Each scene shows the same named points in several views. A view is turned or mirrored, and shifted as a whole, has a little noise and may leave points out.
(in the rows, 128 means zero)

Scene 1
View 1
j_890: [128 138 123 127 148 142 125 142 151 133 111  95 177 147 143 104 129 120
 154  97 132 191  95 138 134 113 114 174  96 113]
j_352: [124 125 119 110 138 140  90 136 134 128 132 108 154 155 134  79 150 116
 140 122 146 164 108 150 122 118  98 165  93 140]
j_630: [131 154 132 131 135 136  95 112 154 146  91  91 169 111 147 114 181 121
 124 126 139 152  96 146 130 127 145 141 112 122]
j_746: [142  93 107 111 160 170  97 133 135 134 148  86 134 159 125 100 168 127
 108 146 174 121 117 144 145  97 109 152 100 141]
j_299: [165 137 141 120 139 153 102 124 146 177  81  86 163 137 106 153 163  98
 170 141 135 153 116 145 132 105 135 117 118 115]
j_188: [119 127 100 147 131 174 125 108 173 110 121  88 167 141 146 141 180 137
 124 117 171 139  75 118 145  99  99 142 115 114]
j_638: [132 146 135 148 128 157 119 118 165 131  99 106 170 123 126 142 181 127
 160 119 154 152  73 124 152 113 108 142 105 101]
j_922: [139 129 121 138 136 144 127 140 161 132 100 105 159 126 136  94 175 131
 142 121 153 172  69 141 147 109 106 170  85  91]
j_838: [150 146 151 118 159 146 110 134 138 172  95  82 177 140 119 142 130 103
 170 113 123 171 123 144 139 115 148 143 111 124]
j_954: [128 139 140 129 175 152 111 131 138 141 130  79 167 129 142 118 142 133
 125 106 146 146 111 136 161 122 153 168 102 134]
j_737: [143 117 127 126 172 181 121 128 144 144 133  69 164 157 120 159 137 124
 142 116 158 135 118 123 161  97 131 142 116 133]
j_226: [134 149 135 132 137 148 113 122 154 145  97  94 177 133 131 136 154 116
 160 111 136 167  94 135 137 116 125 144 110 115]
j_179: [138 136 131 121 140 144 101 133 143 144 109 100 164 140 127 109 155 113
 153 120 139 165 104 144 133 115 117 152 102 123]
j_440: [135 128 130 124 158 139  99 135 141 142 117  92 149 119 144  79 176 132
 109 130 153 144  99 153 147 123 140 170  90 123]
j_65: [150 153 158 120 124 124  95 142 139 164  83 123 163 124 109 100 162 100
 189 129 125 183  97 155 128 126 115 149  87 106]
j_527: [150 116 123 124 143 150 112 142 146 144 112 102 147 138 124  95 171 122
 138 137 156 156  92 147 144 105 107 160  89 108]
j_487: [140 145 120 123 131 148  91 102 157 159  82  75 167 127 140 144 180 109
 124 138 140 142 112 147 117 114 147 115 132 130]
j_895: [149 134 136 121 144 149 112 136 145 157 100  95 166 144 118 127 146 108
 167 122 136 171 106 143 135 107 119 146 103 113]
j_369: [146 162 155 133 151 138 116 127 150 167  79  85 181 116 131 141 148 112
 161 110 123 173 103 141 143 122 159 145 111 110]
j_286: [172  99 105 113 140 159 103 129 152 164  94  80 134 142 120 112 194 114
 114 169 164 133 107 157 131  89 121 128 108 111]
j_774: [145 126 134 117 142 153 108 143 139 147 117 105 162 159 110 118 138 106
 179 119 140 171 108 139 135 106  98 152  97 121]
View 2
j_630: [138 142 157 141 140 100 140 147 141 134 116  92 112 121 128  94 141 128
 139 171 109 153 106 147 121 103  78 128 112 106]
j_746: [161 135 119 172 154 142 143 133 159 144  98 123  95 115  92 152 108 121
 119 101 104 143 121 166 107  89  86 101  95  76]
j_895: [156 117 138 136 151 104 148 146 134 139 111  87 126 128 133 110 101 125
 181 149  95 121 103 155  96  99  63 105  89  95]
j_226: [151 117 156 119 152  99 154 144 137 130 113  84 129 119 137 103 111 125
 165 167  99 134 105 158 110 102  70 102  98 102]
j_890: [155 113 131 130 153 102 146 143 163 145 141  72 131 111 142 124  76 122
 152 171 105 136 103 146 109  91  67  80  93  84]
j_638: [156 112 163 115 178 107 158 150 150 108 109  97 131 123 126 111 140 116
 151 180  96 134 123 170 103 106  71  96 101 108]
j_369: [145 124 154 127 137  76 158 146 122 130 106  74 118 119 149  68 113 124
 176 174  91 135  90 132  98 103  61 123  92  99]
j_838: [153 119 143 129 134  88 156 139 113 140  98  79 119 116 143  84  89 127
 188 141  89 128  88 140  96  98  65 113  86  92]
j_352: [152 132 118 154 157 132 122 148 154 158 144  79 126 120 113 141  88 132
 153 135 111 145 110 162 117  88  95 101 108  94]
j_179: [152 125 135 141 153 112 139 147 140 143 123  82 125 124 126 116 105 127
 166 149 102 136 106 157 105  97  77 108  98  97]
j_737: [168 109 147 127 149 110 176 122 134 125  70 116 105  98 121 120  89 116
 142 115  88 137 109 160 103  95  72  84  82  75]
j_65: [149 125 125 143 165 103 127 166 127 138 139  60 139 146 131  92 119 129
 208 169  93 123 102 154  87  98  73 131 101 115]
j_299: [157 123 157 134 138 101 153 141 108 137  81 106 120 140 130  95 128 131
 194 137  92 112 101 160  94 106  55 127  86 105]
j_286: [156 144 136 179 138 128 143 141 151 150  88 138 100 150 102 135 148 125
 143 128 105 114 118 160  95 103  47 129  87  88]
j_440: [143 145 118 171 152 112 136 149 165 136 128  89  98 116 112 109 122 116
 120 152 101 160 111 137 103  90  85 121 106  87]
j_487: [144 144 179 136 118 103 148 135 121 147  86 116 113 126 127 102 144 139
 150 148 113 136 102 157 129 110  66 131 106 106]
j_774: [164 110 127 135 163 118 143 147 136 143 119  81 135 127 125 126  85 127
 188 136  94 120 108 167  96  93  74  93  89  94]
j_527: [156 128 120 160 166 121 140 151 163 136 124  98 116 133 113 129 119 118
 149 151  99 130 118 156  90  94  67 106  94  90]
j_922: [153 120 130 147 175 110 144 156 180 126 139  88 125 132 124 126 126 113
 141 188 102 131 122 153  93  97  60  96  96  94]
j_188: [160 115 172 117 167 122 161 136 171 119 101 122 123 112 116 145 133 117
 111 168 111 140 131 180 124 105  71  76 103  95]
View 3
j_954: [ 89 123 167 117 132 154  87 150 120 180 126 140 115 105 144 107 138 108
 128 142 103 125 172 126 139 154 169 178 149 110]
j_286: [101  99 173 122  91 139  56 159 149 176 116 109 165 153 119 130 117 143
  98 145 139 105 153 131 164  87 156 143 134 120]
j_352: [113  99 197 126 108 108  73 124 121 165 101 103 113  98 148 128 131 119
  84 128 105 108 171 112 130 146 141 156 143 122]
j_746: [ 88 101 203 113  82 128  46 159 130 191 113 112 126 135 162 141 125 116
 105 146 125 129 152 119 133 113 167 155 153 126]
j_226: [ 97 119 145 116 124 147 102 138 122 144 118 120 133 103 116  98 138 123
 113 128 110 101 180 122 148 155 141 133 136 126]
j_487: [100 115 126 105 103 138  67 129 143 140 128 127 152 139 110  91 132 134
 108 157 127 113 189 140 173 122 144 161 144 136]
j_440: [ 99 115 177 134 123 139  79 139 128 178 117 115 127 118 134 134 117 124
  95 123  96 121 165 138 144 125 168 192 147 100]
j_774: [110 101 183 124 116 128  94 149 119 153 106 118 135  91 136 111 140 120
 107 136 126  93 161 103 134 156 133 112 127 124]
j_179: [108 108 169 125 120 131  91 136 124 152 112 117 134 101 127 112 132 124
  99 132 114 102 170 118 144 147 141 144 134 120]
j_890: [106 113 174 120 140 144 100 126 120 177 102 108 104  92 124 104 144 120
 110 114  97  87 181 108 136 166 145 135 134 116]
j_65: [128 106 162 149 137 122 120 136 120 120 112 119 161  80 107 115 125 134
  84 123 115  88 162 122 149 150 124 138 117 104]
j_630: [ 99 122 134 122 119 142  87 125 131 142 125 119 139 121 112 108 123 130
  98 130 100 117 186 144 160 134 151 179 145 119]
j_369: [106 123 131 126 148 159 115 142 127 143 129 144 147  99 105  82 140 125
 124 140 114  98 181 130 163 156 144 152 128 110]
j_638: [ 75 127 135 115 107 160 109 152 116 130 122 104 139 114 113 121 125 127
 113 106 101 112 171 130 142 145 148 118 143 132]
j_527: [ 99 106 183 132 113 139  86 151 127 170 109 103 139 116 127 136 121 130
  97 117 112 103 156 122 141 124 155 140 134 111]
j_838: [118 110 151 123 142 143 102 146 128 150 124 151 150  94 120  76 148 122
 126 162 134  92 174 114 158 158 135 142 121 113]
j_737: [ 77 115 168  98 104 160  75 174 124 180 126 140 129 119 150 101 147 108
 146 157 133 119 163 111 138 146 162 124 145 133]
j_895: [108 108 166 124 126 139  97 147 126 155 114 124 142 101 120 103 138 126
 111 137 125  92 167 113 148 148 138 126 126 119]
View 4
j_188: [127 149 127 114  80  94 142  83 141 139 132 136 113 145 134 147 134  90
 157 105 114 140 136  84 130  93 152 139 122 141]
j_890: [143 120  93 118  95 125 121 126 144 125  98  83  92 130 168 124 118  71
 151 114 128 151 162 114 132 105 110 151 115 157]
j_179: [132 122 112 115 112 123 135 143 141 141 127  93  95 133 159 129 138  90
 150 120 126 148 152 120 127 103 101 132 115 141]
j_737: [129 124 130 120 110 114 160 139 160 145 103 140 102 159 141 153 105  82
 153 137 100 142 129 132 101  66 135 139 102 144]
j_630: [119 121 112 113 115 106 138 133 150 155 150 130 103 149 158 115 148 104
 144  96 141 145 176 122 126 133 114 128 121 134]
j_954: [127 117 112 111 101  98 149 154 143 138 109 130  96 159 166 130 102  79
 154 116 114 144 171 150 118 107 133 133 122 154]
j_440: [111 131 108 114  92  86 151 143 115 134 142 117 104 153 167 129 127  99
 155 122 119 163 179 148 143 125 104 124 125 142]
j_226: [139 118 113 120 117 122 124 130 167 149 125 107  98 139 153 121 130  85
 144 102 130 138 152 108 117 103 114 134 118 145]
j_527: [124 137 115 125  95  99 141 127 128 132 141  93 106 138 154 139 130  98
 153 132 114 161 147 123 141  99  87 127 119 139]
j_838: [139 101 109 125 138 138 132 163 183 153 112 108  93 146 160 119 118  84
 138 119 129 143 153 137 100  94  95 137 102 144]
j_746: [104 142 131 108  89 101 180 140  96 132 129 127 107 149 145 165 136 101
 165 156 100 167 138 139 136  84 118 131 105 129]
j_922: [134 141 104 130  84  88 122 102 139 128 140  87 108 135 157 128 122  91
 151 112 118 156 158 106 147 110  92 130 131 149]
j_352: [124 127 110  99  95 126 147 151  97 128 119  80  90 122 166 142 151  86
 163 131 124 157 154 123 143 106 111 137 117 139]
j_369: [141 105 106 129 134 121 119 146 195 156 127 115  98 150 161 105 117  88
 134  97 136 137 168 129 106 114  99 131 114 148]
j_774: [142 121 116 119 115 135 133 147 144 138 114  73  92 123 153 139 131  82
 152 132 116 146 130 113 123  78  94 134 112 144]
j_638: [141 135 126 123 104  97 121 107 168 150 147 107 106 139 141 129 128  91
 148  93 117 130 138  90 125  99 120 120 136 145]
j_299: [131 114 129 132 144 132 137 147 184 165 146 111 104 143 141 129 142 106
 137 124 126 145 131 119 104  84  79 124 101 127]

Which points are out of place in each view (at most two, in the order of its rows)? Write none if all are in place.
view 1 => none
view 2 => j_890, j_369
view 3 => j_838
view 4 => j_299

Scene 2
View 1
j_96: [125 108 146 151 125 167 121 144 146 140 122  89 136 110 137 111 142 107
 125 158 143 133 123 103 155  91 121 128 105 152]
j_27: [126  75 144 143 105 127 101 119 155 111 142 111 124  88 150 117 143 124
 108 160 107 117 108 110 160  98 142 137 118 161]
j_896: [129 100 142 165 117 124 109 118 139 170 110  76 132 117 136 136 142  93
 142 133 127 146 162  97 155 116  88 110 120 124]
j_711: [100 103 153 160 138 120 120 162  82 154  96  69 106 122 176 132 136 124
 126  90 127 137 170 111  93 104 138 115 106 121]
j_338: [108  99 155 165 143 158 132 154  87 150 109  61 104 125 160 141 138 126
 128 142 132 165 168 127 112  93 115 120  93 138]
j_391: [103 106 151 122 105  88 128 133  94 120 100  86  75 107 184 122 155 113
 104 124 124 160 146 107 132  86 142 116 120 121]
j_215: [103 121 150 151 135 134 121 172 105 150  94  79 119 118 169 111 137 115
 123  93 144 121 147  98 108  96 147 114 108 126]
j_199: [147  53 151 144 104 127 100  94 144 115 149 111 118  91 144 136 146 109
 114 163 105 143 130 110 170  94 118 153 114 161]
j_500: [105 105 131 183 127 107 105 144 128 173 109  83 142 119 150 132 139 122
 140  95 111 107 158  96 122 135 116 106 124 117]
j_986: [103 101 144 105  79  80 106 112 156  86 120  99  80  79 178 107 149 120
  86 182 105 136  96 114 167  85 157 108 140 147]
j_967: [105 112 137 155 109 105 111 130 141 152 106  74 115 110 153 126 142 114
 126 145 115 136 143 107 145 115 112  96 130 124]
j_153: [121  97 143 136  95 104 109 108 148 130 115  84 103 100 152 127 149 103
 117 167 117 150 133 108 168 100 113 108 130 136]
j_776: [120 113 139 158 118 162 121 136 168 139 128  89 142 107 128 110 145 114
 125 182 135 126 110 107 170 101 112 116 115 153]
j_552: [113  89 134 161 113  97 135 117  96 139 125 106 104 119 157 138 169 126
 120 123 110 151 153 103 146 114 109 134 117 117]
j_882: [124  90 150 141 111 127  99 131 149 127 121  93 122  96 156 118 134 108
 116 142 121 123 126 105 146  95 138 124 118 150]
j_783: [122  88 151 143 113 135 121 123 124 125 126  89 104 106 153 128 148 116
 115 163 122 154 135 115 151  89 120 130 109 148]
j_359: [119 123 137 155 121 137 134 144 129 152 111 103 135 119 143 110 159 104
 127 115 147 124 135  83 154 103 117 127 111 124]
j_665: [139  86 146 168 119 129 110 108 130 170 116  75 128 119 132 147 144  91
 145 139 125 160 172 102 158 112  76 120 115 127]
j_692: [135  69 148 131  98 123 135  92 115  99 147 116  89 100 153 133 168 116
 101 184 114 174 124 116 181  80 114 154 108 150]
j_639: [150  87 146 137 104 122 107 112 152 134 130 126 140  96 139 112 155  85
 122 115 133 119 124  74 177  97 122 149 116 140]
j_259: [128  73 141 141  87  83  66  95 191 127 127  87 123  76 149 129 125 104
 117 166  85 116 122 108 166 118 124 103 147 153]
j_22: [121 126 142 127  98 108 119 127 150 139 102  91 114 105 152 106 153  88
 118 140 143 139 127  86 171  93 121 106 128 124]
j_834: [104 147 133 134 112 134 152 155 134 129 109 111 120 116 150  87 171 112
 110 136 157 124 102  83 165  89 137 120 116 126]
j_609: [114  74 146 154 120 142 119 132 121 109 144 105 112 100 159 128 147 143
 105 163 108 132 119 124 138  95 143 144 104 162]
j_673: [106 117 144 175 138 141 122 154 110 175  97  59 124 129 148 133 137 113
 142 119 135 143 170 109 117 112 106 101 109 121]
j_661: [114 125 135 127  88 124 104 127 204 117 120  98 130  87 140  91 144 104
 108 189 131 109  82  97 189  96 134 100 139 153]
j_184: [129  93 151 124 115 150 146 135 107  92 141 138 108 101 159 102 171 119
  93 142 143 137 102  95 163  66 155 171  93 155]
j_865: [109 115 139 152 112 104 106 139 138 154 100  82 123 109 157 119 139 107
 127 114 123 121 143  94 137 114 126 102 128 122]
View 2
j_834: [106  86  86  70 195 110 156 184 148 133 137 149 164 100 106  89 158 120
 130 135 128 146 168  97 100 158 114 146 140 143]
j_661: [ 92 106 125  41 195  83 115 188 133  81 172 121 143 104 113 100 155  93
 165 119 150 165 169 129 138 142  99 126 138 160]
j_967: [ 95 138 101  79 159 109 121 192 127 141  99 123 142 119  84 116 155 101
 145 128 144 149 124 131 114 150  89 145 171 144]
j_27: [101 130 108  70 158  94 118 165 137  86 109 121 133  98 148 105 152 106
 139 155 153 160 140 122 124 131  92 103 129 141]
j_865: [ 99 127  93  80 170 130 126 187 138 141  91 127 151 119  88 112 162 104
 129 138 155 145 131 146 110 155  94 149 172 150]
j_391: [ 93 117  90  83 156 106 158 182 109 145  80 129 169 114  93 114 119  96
 109 165 170 143 132 101  86 179  89 131 157 113]
j_22: [ 85 107  87  71 173 107 139 204 138 121 133 130 159 107  87 110 153  98
 126 124 162 136 144 124 113 160  98 131 156 146]
j_153: [ 84 133  98  74 150  86 127 196 121 113 118 117 142 108  97 119 143  92
 143 127 161 144 125 116 120 149  87 113 155 136]
j_184: [107  98  79  83 163  96 158 165 150  97 117 149 160  81 163  92 137 123
 103 171 142 151 160  75  95 146 108  95 102 119]
j_711: [117 143  83 108 149 154 132 177 135 177  49 146 168 124  98 114 141 114
  96 165 140 157 123 130  76 162  84 160 172 126]
j_673: [111 153  78 111 143 145 114 198 150 177  84 148 155 122  83 116 160 116
 115 122 118 155 119 131  91 146  86 159 177 142]
j_882: [101 131 102  78 160 116 116 178 139 104 111 129 148 108 126 111 149 101
 124 147 154 162 140 135 114 141  90 120 143 144]
j_199: [ 88 144  88  85 129  85 119 179 140  80 105 118 128  90 147 119 151 102
 129 144 160 147 117 112 128 124  88  78 126 132]
j_609: [114 140 106  85 145  97 122 156 131 109  89 133 139 101 152 105 139 114
 132 167 130 171 136  99 107 131  89 110 126 123]
j_639: [ 87 114  68  82 161 121 135 192 167  92 112 128 143  91 129 108 179 111
 113 138 170 126 131 140 126 134 107 101 138 157]
j_692: [ 85 130  83  86 125  56 147 185 123  96 113 123 137  85 136 116 128 102
 132 144 151 140 119  65 112 141  92  75 122 111]
j_896: [ 90 149  73 100 137 122 115 212 152 142 104 130 141 109  83 124 172 108
 128 107 139 135 108 135 116 134  88 129 171 151]
j_500: [109 142  86  93 161 146 121 179 152 160  58 128 135 121  92 112 185 119
 135 137 139 140 116 156 113 140  95 161 183 156]
j_783: [ 99 140  90  91 138  96 125 186 132 121 110 135 148 104 120 115 137 104
 125 140 139 157 127  99 106 142  87 110 139 125]
j_665: [ 85 160  65 110 120 115 115 216 153 139 101 129 137 105  87 129 168 108
 123 102 139 131  97 125 116 130  85 115 168 144]
j_96: [107 128  89  87 159 114 116 191 157 118 136 148 151 100 122 103 159 114
 125 123 122 161 147 113 109 132  96 126 137 146]
j_338: [118 161  83 120 122 129 117 190 137 170  85 155 162 115 106 118 129 116
 104 138 109 171 120  99  78 145  76 140 156 118]
View 3
j_865: [118 155 141 118 149  99 156 138 121 111  88 137 133  85  99 102 143 133
 129 141 140 163 101  81 123 144 134 126 139  93]
j_639: [127 154 144 126 167 120 142 143 123  86 145 122  90  97 101 121 107 137
 116 106 164 138  91  81 103 156 179 130 138  91]
j_184: [152 145 138 113 185 149 138 162 153 106 141 138 110 115  95 154 140 152
 111  78 152 119  83  74 132 169 194  44 134  97]
j_391: [130 137 121 119 154 110 153 142 134  89  76 127 117  83  77 108 170 155
 109 123 131 155 116  58 163 157 139  60 147  95]
j_673: [104 143 142 134 148 107 149 143 129 111  73 170 170  67 112 132 149 101
 128 129 111 181  96  75 138 120 126 125 158  90]
j_776: [107 135 160 120 176 131 155 145 131 117 138 174 153 134  89 123 122 119
 128 101 135 121  96 102 111 144 150 134 120 115]
j_338: [111 132 139 131 168 126 150 155 146 100  71 190 165  83 109 153 157 112
 114 113  95 170 104  66 161 121 141  87 161  95]
j_692: [112 109 124 125 197 147 135 166 136  48 120 153  95 135  65 136 127 145
 102  84 135 122 117  66 145 177 170  75 135 114]
j_711: [128 158 134 123 147 103 156 150 141 113  50 153 149  60 124 137 167 130
 123 145 112 191  97  63 155 128 142  85 163  78]
j_199: [111 133 144 122 195 136 150 163 137  52 119 159  81 138  94 133 105 147
 107 108 138 133 115  77 127 159 183 119 130 104]
j_215: [139 167 147 118 141 104 158 140 142 138  83 147 155  64 120 129 163 131
 124 133 128 171  87  75 140 127 147  87 153  82]
j_22: [121 140 139 124 148 111 149 124 118 109 136 123 127  88  67  89 140 137
 118 107 153 130 104  81 121 154 137 114 135 104]
j_661: [119 142 161 101 169 117 169 127 124 125 156 144 128 151  62  76 127 155
 124 113 159  95 109 111 104 164 144 129  98 122]
j_665: [ 87 125 137 147 166 116 140 144 116  59 100 164 128  81  94 125 116 102
 115 114 121 167 110  72 128 131 138 157 159  99]
j_783: [114 128 140 123 178 131 150 154 139  82 105 165 125 116  86 129 137 136
 111 107 123 140 111  76 142 150 155  96 137 106]
j_500: [109 160 139 121 147  96 151 155 117 109  63 140 144  82 123 123 136 115
 145 156 137 187  88  82 113 143 133 147 144  83]
j_609: [126 140 146 107 192 136 156 174 150  92  92 169 120 144 106 147 135 147
 122 118 129 139  99  82 136 161 176  80 124 102]
j_96: [118 142 154 123 170 128 150 143 137 116 135 167 147 109  97 129 129 122
 121 100 134 130  92  90 119 140 158 115 134 104]
j_986: [128 135 136  94 174 115 173 143 133  92 109 129  96 155  52  76 152 187
 111 126 148 107 132  85 145 182 148  72 103 119]
j_896: [ 92 134 141 138 156 109 143 140 115  80 102 155 136  82  96 114 120 107
 122 121 128 165 106  76 122 134 133 155 152  99]
j_967: [103 139 137 119 156 105 157 143 120 100  86 148 140 104  84 100 142 130
 128 136 132 155 111  84 131 148 125 127 134 104]
j_359: [123 149 141 128 152 118 137 141 124 120 122 133 145  77 101 130 136 114
 130 107 148 153  78  80 113 148 149 116 147  92]
j_834: [137 145 138 117 151 126 140 137 128 146 138 122 157  94  75 115 155 129
 132  92 159 125  78  88 117 165 144  79 131 104]
j_259: [103 145 151 104 176 100 178 144 119  68 103 147  82 152  83  77 110 166
 118 154 144 132 132  96 114 159 150 158 106 111]
j_552: [108 131 116 129 167 120 130 169 121  71  72 131 122  92  90 137 142 124
 129 122 139 171  96  63 136 172 144  98 149  94]
j_882: [124 152 154 112 171 114 165 144 138 101 111 155 114 117 102 115 131 149
 115 127 135 139 107  86 127 144 162 113 128  99]
View 4
j_711: [151 113 108 103 140 119 117 101  60 115 146 143 128 151 166 172 120 123
 181 177 134 136 103 141  66 173 176  78 179 144]
j_338: [174 126  99 124 138 122 125  97  50 108 131 157 141 173 174 154 146 114
 162 214 146 153 130 141  92 166 152  89 166 143]
j_639: [160 123  85  93 172 127 121 100 135 128 160 119  80 161 138 132 170  93
 181 150 106 143 115 112 102 147 100 139 121  98]
j_986: [154  90  88 120 184 161 136  99 106  98 148 117  77 132 216 103  98  99
 200 125 160 159 142 111 123  81 109 144 134 111]
j_776: [176 102  85 135 158 121 161 115 109 116 149 149 121 185 148 113 170 106
 150 162 135 159 141 128 125 134 116 166 129 125]
j_552: [158 106 103  81 154 141 118 102  92 112 144 119 101 183 186 131 148 101
 216 186 112 137 125 134 109 161 141  91 157 128]
j_153: [162  90  82 114 168 152 145  86 114 115 134 136 101 162 192 128 159  92
 196 158 144 151 133 122 117 121 119 123 140 116]
j_609: [164 129 113 101 163 131 102 119  69 100 154 137 104 167 169  99 135 106
 175 176 148 173 138 137 114 124 131 138 130 118]
j_184: [178 164 100 113 168 120  98 119  80 101 170 107  73 158 163 109 103 112
 160 182 109 157 146 107 114 138  85 139 124 105]
j_215: [158 115 100 118 146 108 132 109  77 120 157 138 123 147 148 169 112 130
 159 161 124 132 107 129  69 171 157 105 171 140]
j_692: [175 138  94 100 170 154 102  95  87 100 140 122  84 176 200  97 151  85
 196 200 134 166 156 120 136 120  93 120 123 104]
j_199: [162 130  94  91 174 147 100  96 104 113 141 138  89 166 168 101 184  81
 189 174 144 173 132 130 118 118 106 137 110  96]
j_661: [165  79  75 139 178 135 175 112 138 116 157 133  96 156 165 106 141 104
 164 111 141 155 139 110 128 100 100 187 123 113]
j_500: [142  79 106  86 146 121 141 110 105 128 151 144 130 177 143 150 165 112
 196 147 120 133  95 148  82 175 179 108 165 139]
j_882: [157 113  94 112 166 131 127 103 101 117 150 142 105 148 156 128 148 103
 172 146 146 158 120 127  97 127 128 138 134 115]
j_359: [168 111  90 114 150 114 148 111 111 124 158 126 111 178 144 148 148 114
 170 165  97 130 120 121 100 173 126 125 151 130]
j_27: [157 117 102 100 174 135 114 114 103 109 155 135  93 160 160  97 150  97
 180 146 147 170 129 130 113 114 119 156 119 107]
j_391: [157 111  93 111 160 147 121  88  81 107 141 118  92 137 208 153 100 109
 201 170 135 134 127 116  92 139 133  83 164 127]
j_896: [161  91  81 107 151 133 152  86 117 130 132 149 125 182 157 154 198  93
 187 177 127 138 116 134 101 163 138 108 150 127]
j_259: [139  70  88  95 181 159 137  91 135 122 138 147  98 149 172 107 180  80
 206 113 169 165 115 134 111  94 135 152 122 102]
j_834: [177 109  86 134 157 115 163 120 108 113 169 110  96 170 163 136 101 124
 161 153  96 128 139 105 114 155 108 142 152 132]
j_96: [177 118  87 129 157 116 147 110 101 117 151 142 116 174 147 129 156 109
 150 169 127 153 134 122 111 146 115 146 136 123]

Which points are out of place in each view (at most two, in the order of its rows)? Write none if all are in place.
view 1 => j_96
view 2 => j_639
view 3 => j_22
view 4 => j_692
